Each scene shows the same named points in several views. A view is turned or mirrored, shifted and resized as a whole, has a little noise and may leave points out.

Scene 1
View 1
Z680: [10, -6, 4, 19, -29, 12, 7, -25, 1, 11, -26, 12, -11, 0, 21, 11, 1, -9, -5, 16, 20, 16, -23, -18, -14, 10, 18, 4, -3, 7, 4, -16, -9, -18, 7, 9, -10, 10]
Z377: [1, -16, 15, 10, -24, 28, 10, -21, -1, 30, -22, 12, 5, 1, -4, 35, 13, -44, -7, 29, 17, 21, -26, -12, -18, 13, 19, 8, -11, -3, -11, -26, -9, -33, 10, 23, 5, 0]
Z835: [8, -14, 1, 3, -13, 23, 11, -6, -2, 22, -24, 4, -2, -9, 4, 11, 24, -3, -2, 3, 15, 13, -11, -11, -9, -2, 16, 7, -6, 5, -3, -9, -16, -17, 15, 0, -10, 1]
Z795: [-4, -30, 4, -7, 7, 14, 16, 8, -5, 17, -1, 13, 8, -3, -10, 3, 24, -20, 6, 7, -3, 1, 2, -3, -13, -5, 10, 9, 4, -8, 5, -5, 2, -25, 11, 1, 9, 13]
Z766: [14, 0, -3, 20, -33, 7, 4, -26, -1, 3, -28, 7, -20, -5, 27, 5, -4, 4, -7, 7, 17, 18, -23, -22, -12, 4, 13, 3, -7, 11, 6, -10, -14, -8, 5, 9, -16, 12]
Z501: [4, -4, -18, 4, -15, -6, 6, -6, -9, -15, -5, 2, -28, -12, 19, -16, -1, 17, -1, -10, -8, 2, -3, -20, -7, -16, -3, 4, -2, 4, 18, 4, -7, 4, 0, 9, -10, 23]
Z912: [13, -12, 9, 19, -22, 14, 11, -23, 4, 19, -30, 16, -3, 4, 18, 14, 7, -10, -2, 18, 25, 16, -21, -13, -14, 12, 23, 5, 1, 6, 2, -17, -8, -24, 10, 2, -9, 8]
Z459: [0, -17, -15, -13, 3, 6, 10, 14, -11, -3, 1, -3, -15, -17, 0, -15, 19, 14, 4, -17, -13, -2, 10, -12, -5, -21, -4, 7, -4, -1, 12, 8, -9, -2, 8, 2, -4, 15]
Z764: [2, -25, 7, -2, -3, 22, 13, -2, -2, 23, -15, 11, 6, -4, -5, 11, 25, -18, 3, 10, 9, 9, -7, -6, -12, 1, 16, 8, -1, -2, -2, -13, -9, -26, 14, 2, 2, 6]
Z878: [3, -18, -10, -4, 0, 2, 11, 5, -7, -2, -1, 8, -12, -8, 7, -16, 12, 9, 5, -7, -6, -3, 4, -10, -9, -13, 3, 5, 5, 1, 15, 3, -2, -8, 6, -4, -3, 21]
Z623: [-4, -30, 12, -1, 0, 17, 14, -3, -3, 20, -2, 17, 10, 3, -12, 15, 18, -38, 3, 21, 0, 8, -8, -4, -17, 5, 13, 7, 0, -9, 2, -17, 4, -34, 9, 11, 13, 11]
Z775: [10, -20, -8, 0, 4, -1, 13, 6, -4, 1, -7, 11, -9, -6, 14, -22, 17, 21, 9, -10, 1, -3, 7, -9, -8, -11, 7, 4, 11, 6, 18, 4, -2, -8, 10, -15, -5, 21]
Z591: [6, -13, -15, -7, -2, 5, 10, 8, -8, -1, -10, -1, -17, -17, 9, -17, 20, 25, 5, -19, -1, 1, 6, -13, -3, -17, 2, 6, 0, 6, 12, 8, -13, 0, 12, -8, -10, 15]
Z559: [0, -27, -1, -6, 7, 6, 14, 7, -5, 10, 1, 13, 1, -4, -2, -9, 20, -7, 9, 1, -4, -3, 5, -6, -12, -8, 7, 7, 6, -4, 11, -1, 3, -19, 9, -3, 6, 18]
Z485: [-1, -20, -3, 3, -4, -3, 12, -5, -6, -6, 7, 17, -11, 0, 7, -8, -1, -14, 2, 9, -10, -1, -3, -13, -15, -5, 1, 4, 4, -7, 17, -6, 9, -15, -1, 12, 6, 26]
Z910: [6, -1, -2, 21, -32, -2, 5, -28, -3, -9, -14, 13, -24, 0, 27, 2, -16, -9, -8, 14, 6, 13, -22, -22, -15, 4, 4, 3, -5, 4, 13, -13, -2, -9, -4, 20, -8, 22]
View 2
Z459: [41, 6, 5, -10, -11, 7, -19, -14, 9, 6, -2, 8, -14, -5, -26, 13, 15, 9, -1, -6, -3, -4, 1, -7, -19, 9, -14, 1, 17, -15, 28, -18, -32, -24, -13, 4, -3, -12]
Z485: [54, 16, 0, 6, 6, -15, -6, -10, -8, -3, 6, 8, 1, -3, -8, -13, 18, -36, -1, -21, 1, -19, 4, 4, -9, -7, 3, -5, 18, -8, -5, -17, 11, -33, -7, -22, 14, 15]
Z591: [21, 1, 6, -14, -5, -5, -19, -3, 3, 16, -11, 7, -7, -9, -24, 17, 20, 14, -6, -11, -6, 5, 3, -11, -19, 11, -10, 6, 1, -4, 38, -11, -29, -8, -6, 11, -8, -18]
Z501: [40, 6, -2, -11, 10, -26, -17, -14, -7, 16, -10, 5, -8, -9, -5, 3, 11, -18, -12, -28, -7, 15, 17, -11, -35, 6, -13, -2, -11, 0, 21, -5, -8, -26, -22, 21, 9, -14]
Z912: [-37, 0, -31, 6, 37, -30, 25, 19, -16, 45, -18, 23, 32, -9, -4, 14, 11, -48, -12, -25, 34, 1, 10, -9, 10, -1, 28, 22, 3, 33, 21, 32, 38, -1, 12, -21, 0, -5]
Z775: [19, 8, 17, -5, -7, -19, -21, 9, -5, 4, -7, 0, 6, -6, -21, 4, 37, 10, -2, -16, -9, -11, -2, -6, -9, 3, 1, 5, 1, -1, 28, -27, -9, 1, 9, 3, -7, -4]
Z623: [13, 9, -27, 18, 13, 12, 27, 3, 1, 10, 10, 26, 17, 1, -22, 3, 10, -47, 4, -3, 37, -44, -11, 12, 31, -8, 29, 10, 55, 2, -4, 4, 21, -26, 10, -65, 3, 21]
Z835: [-22, -4, -26, 1, 13, 4, 16, 12, 2, 38, -11, 25, 13, -8, -24, 27, 7, -19, -4, -6, 32, -6, -2, -6, 12, 4, 14, 22, 25, 13, 31, 22, 2, -7, 7, -22, -10, -11]
Z559: [27, 10, 2, 4, -4, 2, -4, 3, 1, 2, 5, 11, 6, -1, -24, 0, 27, -11, 5, -4, 8, -29, -8, 5, 11, -2, 9, 5, 32, -6, 11, -21, -2, -16, 9, -31, -3, 9]
Z795: [26, 9, -15, 9, -1, 19, 10, -2, 7, 2, 11, 21, 8, 1, -27, 5, 15, -24, 8, 1, 26, -43, -13, 13, 24, -4, 18, 8, 53, -7, 4, -10, 3, -25, 9, -53, -1, 18]
Z878: [33, 10, 5, -4, -2, -11, -16, -2, -2, 4, -5, 6, 0, -4, -17, 2, 26, -5, -2, -15, -2, -11, 1, -5, -13, 1, 0, 3, 10, -4, 19, -18, -8, -16, -1, -6, 0, 0]
Z910: [16, 8, -25, 3, 40, -43, 11, -7, -19, 33, -10, 15, 12, -10, 12, -4, 1, -70, -16, -40, 16, 15, 24, -8, -23, -2, 8, 5, -10, 19, 3, 24, 37, -30, -17, -2, 18, -3]
View 3
Z485: [-17, 18, -15, -37, -27, 3, 4, -4, 17, -8, 2, 9, -17, 3, -2, -4, 7, -11, -18, 5, 19, 2, 22, 31, 10, -4, -14, -7, -27, 5, 1, 9, -13, 15, -9, 7, -16, -31]
Z878: [-27, 11, 10, -27, -25, -16, 11, -6, 14, -24, 24, 5, -19, -14, -22, -16, 8, -1, -16, 13, 35, -5, 25, 26, 6, 12, -14, -22, 2, 4, 8, 1, -8, 7, 1, 5, -7, -21]
Z623: [-30, 11, -20, -27, -11, 20, -21, -6, -14, 25, -17, -1, 8, -24, 4, 12, 38, -34, -47, 14, 4, 10, 25, 27, 10, -4, -1, -5, -30, -12, -4, 56, -6, -4, 5, 8, -24, 13]
Z764: [-34, 5, 12, -19, -6, 9, -14, 0, -19, 5, -5, 2, 16, -26, -11, -2, 33, -38, -33, 19, 2, 12, 24, 24, 5, 4, 11, -11, -10, -17, -11, 46, 5, -13, 13, 10, -10, 17]
Z501: [-14, 15, 31, -30, -31, -5, 14, 8, 30, -43, 25, 17, -15, 20, -15, -31, -1, -8, 14, 5, 18, 1, 8, 38, -1, -4, 2, -16, -5, 3, -4, -27, 0, 12, -7, 10, 12, -40]
Z912: [-38, 26, 20, -29, 5, 1, -1, 13, -27, -26, -9, 20, 30, -7, 8, -19, -10, -63, -8, 11, -36, 36, 27, 18, 18, 4, 34, 0, -21, -9, -36, 32, -3, -16, 10, 38, 9, -6]
Z795: [-31, 3, -4, -23, -16, 5, -12, -10, -4, 11, 1, -6, -3, -30, -12, 4, 39, -15, -41, 18, 25, -2, 24, 24, 4, 5, -9, -18, -9, -10, 7, 42, -1, -2, 9, 1, -20, 11]
Z766: [-25, 27, 33, -33, -6, 5, 5, 19, -5, -39, 3, 24, 21, 15, 4, -29, -14, -52, 12, 6, -31, 29, 14, 27, 12, -7, 34, -2, -20, -6, -35, 2, 2, -6, 3, 33, 19, -27]
Z680: [-31, 25, 17, -34, -3, 6, -2, 14, -16, -24, -9, 20, 25, 5, 9, -20, -7, -57, -4, 7, -33, 34, 21, 23, 16, -4, 31, 3, -27, -9, -35, 23, -4, -8, 5, 33, 9, -13]
Z910: [-15, 32, 6, -43, -16, 13, 4, 13, 11, -28, -5, 27, 10, 31, 14, -19, -16, -42, 9, -3, -24, 24, 13, 33, 14, -16, 19, 8, -40, 3, -28, -3, -8, 10, -10, 28, 9, -42]
Z591: [-25, 5, 48, -16, -25, -17, 13, 5, 17, -39, 35, 6, -15, -9, -31, -30, 16, -4, 2, 15, 31, -6, 14, 33, -5, 13, 2, -31, 20, -7, 2, -14, 6, -2, 5, 4, 14, -15]
Z377: [-32, 16, 0, -29, 2, 39, -28, 11, -29, 23, -31, 7, 38, -8, 18, 6, 37, -66, -33, 13, -38, 32, 15, 30, 10, -17, 32, 11, -43, -21, -31, 65, 6, -13, 12, 23, -6, 19]
Z775: [-31, 10, 23, -22, -21, -30, 17, -4, 9, -40, 29, 6, -17, -22, -29, -25, -1, -4, -11, 15, 35, -3, 29, 21, 6, 20, -8, -29, 15, 1, 3, -2, -6, -2, 7, 8, 0, -19]
Z459: [-18, -1, 36, -18, -31, -8, 6, -1, 25, -24, 31, 1, -21, -5, -31, -20, 31, 5, -5, 16, 43, -16, 9, 40, -11, 3, -7, -30, 13, -5, 11, -10, 8, 7, 2, -7, 5, -13]
Z559: [-34, 7, 4, -24, -17, -8, 1, -7, -5, -7, 9, -1, -8, -29, -18, -5, 21, -15, -31, 18, 28, -2, 30, 24, 7, 11, -8, -22, 0, -6, 5, 28, -6, -4, 9, 5, -15, 1]
Z835: [-34, 8, 37, -17, -3, 4, -9, 9, -16, -14, 3, 6, 22, -18, -11, -16, 24, -43, -17, 19, -6, 17, 16, 27, 3, 2, 27, -13, -2, -18, -20, 31, 11, -17, 16, 17, 9, 12]
View 4
Z623: [-4, -1, -8, 0, -3, 2, -10, 8, 2, -2, 3, -26, 25, 21, 7, -23, 10, 30, -2, -27, -18, -20, -12, 30, 3, -9, 13, -24, -15, -22, -10, -2, -16, -13, 20, 33, 15, 19]
Z377: [6, 7, -1, 12, 21, 16, 3, -2, 0, -11, 27, -40, 24, 11, 8, -31, 2, 30, -34, -14, -34, -10, -11, 40, -7, -11, 21, -21, -31, -23, 7, -2, -26, -21, 27, 28, 29, 39]
Z766: [18, 4, -4, 8, 31, -6, 21, 6, -26, -12, 24, -11, 8, 0, 4, -14, -7, -1, -28, 19, -6, 19, -3, 10, -8, 19, 10, 20, -6, -16, -2, -5, -5, -12, 12, -19, 20, 46]
Z775: [15, -13, -8, -5, -2, -35, 11, 20, -34, 0, -11, 10, 23, 16, -1, -4, 8, -6, 22, -1, 2, -2, -5, -4, 2, 15, -1, 10, 15, -7, -28, -3, 10, -3, -2, -9, 3, 2]
Z878: [5, -12, -11, -11, -5, -20, 3, 21, -24, 1, -13, 2, 18, 14, -1, -3, 6, 0, 13, 1, 2, 1, 0, -5, -1, 15, 0, 7, 12, -9, -21, -3, 3, -2, 5, -1, -2, 3]
Z835: [16, -7, -1, 5, 20, -8, 14, 8, -22, -5, 11, -16, 27, 9, 1, -18, 2, 4, -16, -1, -27, -2, -3, 13, -8, 2, 11, -2, -12, -5, -4, 0, -12, -11, 13, 7, 12, 12]
Z795: [-1, -10, -7, -4, -9, -10, -7, 13, -9, 3, -9, -15, 30, 23, 2, -18, 12, 18, 11, -23, -17, -19, -9, 15, 1, -5, 8, -19, -4, -11, -18, 0, -10, -9, 14, 25, 6, 0]
Z459: [4, -18, -8, -18, -5, -12, 3, 25, -28, 6, -19, 2, 20, 14, -6, 2, 6, -7, 11, 5, -8, 3, 9, -17, -10, 11, -2, 9, 13, 4, -19, 1, -1, 1, 3, 5, -15, -17]
Z764: [11, -7, -3, 6, 10, -11, 5, 10, -15, -3, 8, -21, 33, 16, 1, -24, 9, 13, -5, -17, -28, -16, -10, 22, -3, -7, 13, -17, -13, -10, -9, 0, -13, -14, 15, 20, 16, 9]
Z910: [1, 11, -10, -1, 15, 6, 5, 8, -12, -10, 18, -12, -4, 1, 9, -8, -7, 11, -23, 18, 14, 21, 1, 10, -3, 25, 6, 22, -1, -28, -2, -9, -4, -11, 16, -15, 16, 56]
Z680: [18, 5, -1, 13, 33, -6, 18, 0, -20, -14, 30, -22, 14, 4, 6, -23, -3, 9, -29, 6, -17, 7, -10, 26, -5, 8, 16, 7, -16, -20, 1, -4, -11, -15, 16, -7, 29, 46]
Z912: [22, 4, -3, 18, 32, -14, 19, -1, -22, -15, 29, -17, 20, 5, 6, -26, 0, 9, -23, 2, -17, 4, -14, 29, -1, 7, 15, 4, -14, -21, -4, -6, -7, -15, 14, -8, 33, 46]
Z501: [4, -8, -10, -15, 4, -9, 7, 23, -28, 1, -7, 5, 4, 5, 1, 4, -3, -9, -3, 20, 11, 19, 10, -15, -8, 26, -2, 26, 16, -9, -12, -4, 4, -1, 5, -15, -7, 16]
View 5
Z795: [-3, -1, 3, -16, 6, 10, 0, -1, -29, 34, -1, -3, -21, -3, -3, -11, -8, 16, 8, 3, 9, -8, -7, -1, -13, -11, -9, -14, -27, 11, 17, -1, -22, 7, 7, 1, 10, -5]
Z680: [-33, -38, 19, -22, -3, 5, -18, 28, -35, 19, 10, 4, 3, -17, 22, 27, 25, -17, 4, -13, -18, -4, 37, 8, -10, 17, -35, 6, -23, 18, 20, -2, -25, -5, 3, -13, -8, 13]
Z775: [-10, -19, -8, 5, 0, -1, 22, 12, -6, 1, 4, 19, 14, 13, 21, -1, 0, 7, 22, -8, 14, -27, -7, 9, -22, 0, 0, -1, -18, 0, -13, -14, -20, -7, 10, -9, 11, 11]
Z501: [-23, -17, 6, 1, 5, -21, 12, 5, -4, -4, 2, 24, 25, 22, 31, 0, 31, -11, 18, -11, -4, -29, 4, 4, -15, 5, -14, -8, -16, -10, -13, -5, -14, -19, -6, -32, -14, 4]
Z912: [-33, -45, 14, -23, -6, 12, -17, 36, -36, 21, 10, 1, 2, -23, 20, 31, 18, -11, 8, -12, -15, 0, 40, 10, -11, 19, -35, 8, -24, 22, 24, -5, -27, 0, 7, -5, -1, 18]
Z485: [-18, 7, 18, -9, 12, 1, -6, -13, -18, 17, 4, 16, 11, 15, 12, -3, 18, -10, 2, -19, -2, -19, 6, 0, -15, -9, -10, -11, -20, -2, 0, -3, -27, 2, -2, 1, -9, -4]
Z559: [-4, -3, 1, -8, 5, 5, 6, -1, -21, 21, 1, 6, -6, 6, 6, -9, -4, 12, 11, -3, 12, -17, -8, 2, -18, -11, -4, -11, -24, 4, 5, -5, -22, 2, 7, 0, 9, -1]
Z910: [-39, -21, 28, -18, 6, -7, -20, 8, -25, 11, 10, 17, 21, 2, 28, 20, 43, -33, 0, -24, -21, -13, 36, 4, -12, 12, -31, 0, -19, 4, 6, 0, -26, -8, -6, -16, -23, 8]
Z623: [-10, -1, 18, -26, 8, 17, -19, -4, -41, 46, 0, -7, -26, -12, -8, -2, -1, 6, -3, -1, -1, 2, 9, -5, -10, -10, -18, -12, -29, 16, 30, 4, -27, 14, 4, 8, 2, -8]
Z459: [-2, -13, -6, 0, 6, -20, 23, 0, -4, 5, -5, 15, 3, 20, 17, -16, 8, 11, 22, 7, 9, -26, -15, -1, -15, -3, -5, -14, -20, -7, -7, -4, -7, -14, -4, -36, 2, -5]
Z591: [-6, -27, -10, 4, 1, -17, 27, 17, -3, 0, -1, 16, 9, 15, 24, -5, 9, 9, 27, 6, 10, -26, -8, 6, -17, 5, -8, -6, -18, -3, -9, -9, -10, -17, 1, -35, 6, 7]
Z764: [-7, -23, 1, -18, 0, 9, 0, 17, -32, 33, 1, -7, -21, -13, 4, 3, -4, 14, 13, 6, 3, -4, 5, 3, -12, 0, -19, -5, -27, 18, 23, -2, -21, 3, 8, -5, 12, 3]
Z766: [-37, -43, 15, -16, -2, -6, -10, 31, -25, 8, 9, 11, 14, -8, 32, 28, 33, -21, 10, -13, -20, -11, 37, 9, -11, 20, -35, 4, -19, 11, 11, -4, -21, -13, -2, -26, -13, 15]
Z377: [-22, -25, 25, -42, 1, 15, -35, 17, -54, 53, 4, -19, -32, -31, -1, 15, 15, -3, -6, 2, -22, 14, 36, -4, -2, 7, -43, -6, -30, 28, 48, 11, -25, 8, 1, -10, -5, -3]
View 6
Z485: [-3, -10, -12, -24, 19, 16, 9, 12, 14, -1, -15, -11, 8, -5, 18, -20, 0, -6, 7, -12, 8, -1, 1, 22, 6, 15, 2, -1, 10, 4, 3, 4, 15, -10, 11, -3, 12, 7]
Z766: [7, 3, 13, -42, -4, -10, 9, 10, -6, -21, -9, 31, 12, -10, 3, 9, -5, 14, -11, 19, 2, 0, 23, 2, 9, 8, 4, -16, 27, 12, -20, 10, 2, 31, -4, -27, 1, 4]
Z912: [19, 10, 1, -31, 1, -12, -1, 16, -6, -26, 2, 24, 6, -5, 18, 9, -10, 8, -30, 25, -10, -4, 22, -3, 21, 7, -5, -18, 21, 12, -19, 13, 11, 20, -25, -15, -19, 0]
Z459: [-25, -6, 6, -12, 17, 33, 5, -36, 14, -10, -12, 1, 10, 13, -11, -34, -19, 18, 11, 16, 15, -14, -4, 42, -4, 13, 4, 12, 19, -20, -4, -18, 11, 6, 20, -8, -1, -7]
Z377: [10, 1, -29, -12, -15, -14, -14, 42, -14, -24, 1, 2, 19, -19, 29, 5, -31, 17, -45, 2, -2, -6, 25, -13, 33, -4, -19, -15, 13, 2, 11, -9, 35, 2, -36, -6, -36, -13]
Z764: [2, 3, -15, -6, 9, 10, -11, 3, 3, -18, 1, -2, 9, 2, 18, -15, -29, 14, -27, 14, -4, -12, 7, 15, 21, 7, -9, -3, 11, -10, 1, -9, 25, -5, -22, 3, -30, -12]
Z591: [-17, -1, 15, -18, 20, 29, 8, -38, 14, -13, -10, 13, 6, 15, -10, -28, -13, 14, 11, 27, 8, -13, -1, 39, -4, 16, 9, 8, 23, -11, -15, -8, 2, 13, 18, -12, 3, -2]
Z795: [-6, -4, -22, 1, 18, 24, -10, -2, 14, -8, -3, -18, 8, 6, 22, -29, -24, 5, -15, 3, 2, -12, -4, 26, 17, 12, -7, 3, 4, -11, 11, -11, 27, -19, -10, 10, -21, -10]
Z878: [-10, -3, 3, -18, 26, 27, 6, -20, 18, -7, -10, 0, 5, 10, 4, -27, -6, 4, 10, 11, 5, -8, -4, 34, 0, 18, 5, 4, 14, -6, -8, -2, 7, 0, 13, -2, 3, 3]
Z559: [-6, -3, -11, -7, 26, 27, -3, -12, 18, -7, -4, -13, 4, 10, 16, -29, -16, 0, -3, 7, 2, -10, -6, 33, 8, 16, -3, 4, 7, -10, 2, -5, 15, -16, 0, 8, -10, -3]
Z680: [14, 3, 1, -34, -1, -11, 4, 20, -7, -21, -4, 22, 10, -11, 15, 7, -9, 9, -21, 16, -4, -2, 22, -3, 18, 7, -4, -18, 22, 13, -15, 9, 10, 21, -18, -18, -10, 1]
Z835: [-1, 7, -2, -14, 1, 6, -7, -6, -1, -25, -1, 16, 10, 2, 7, -9, -26, 21, -24, 29, -2, -14, 12, 13, 18, 6, -5, -3, 20, -7, -9, -9, 17, 14, -16, -10, -26, -13]
Z501: [-16, -7, 13, -34, 13, 19, 18, -14, 11, -7, -22, 13, 11, -1, -9, -17, 3, 8, 22, 7, 16, -4, 6, 28, -7, 16, 12, 1, 24, 2, -12, -1, -1, 17, 27, -22, 22, 9]
Z623: [2, -4, -34, 0, 4, 7, -14, 26, 2, -11, -1, -17, 14, -9, 32, -16, -27, 8, -30, -7, -1, -8, 7, 8, 26, 5, -16, -5, 4, -6, 18, -12, 36, -18, -23, 8, -29, -12]

In a view up to two points have been moved. Name them for each view, in the order of its rows, or write none.
view 1 | Z912
view 2 | Z485, Z795
view 3 | Z878, Z559
view 4 | Z835, Z680
view 5 | Z764
view 6 | Z459, Z623
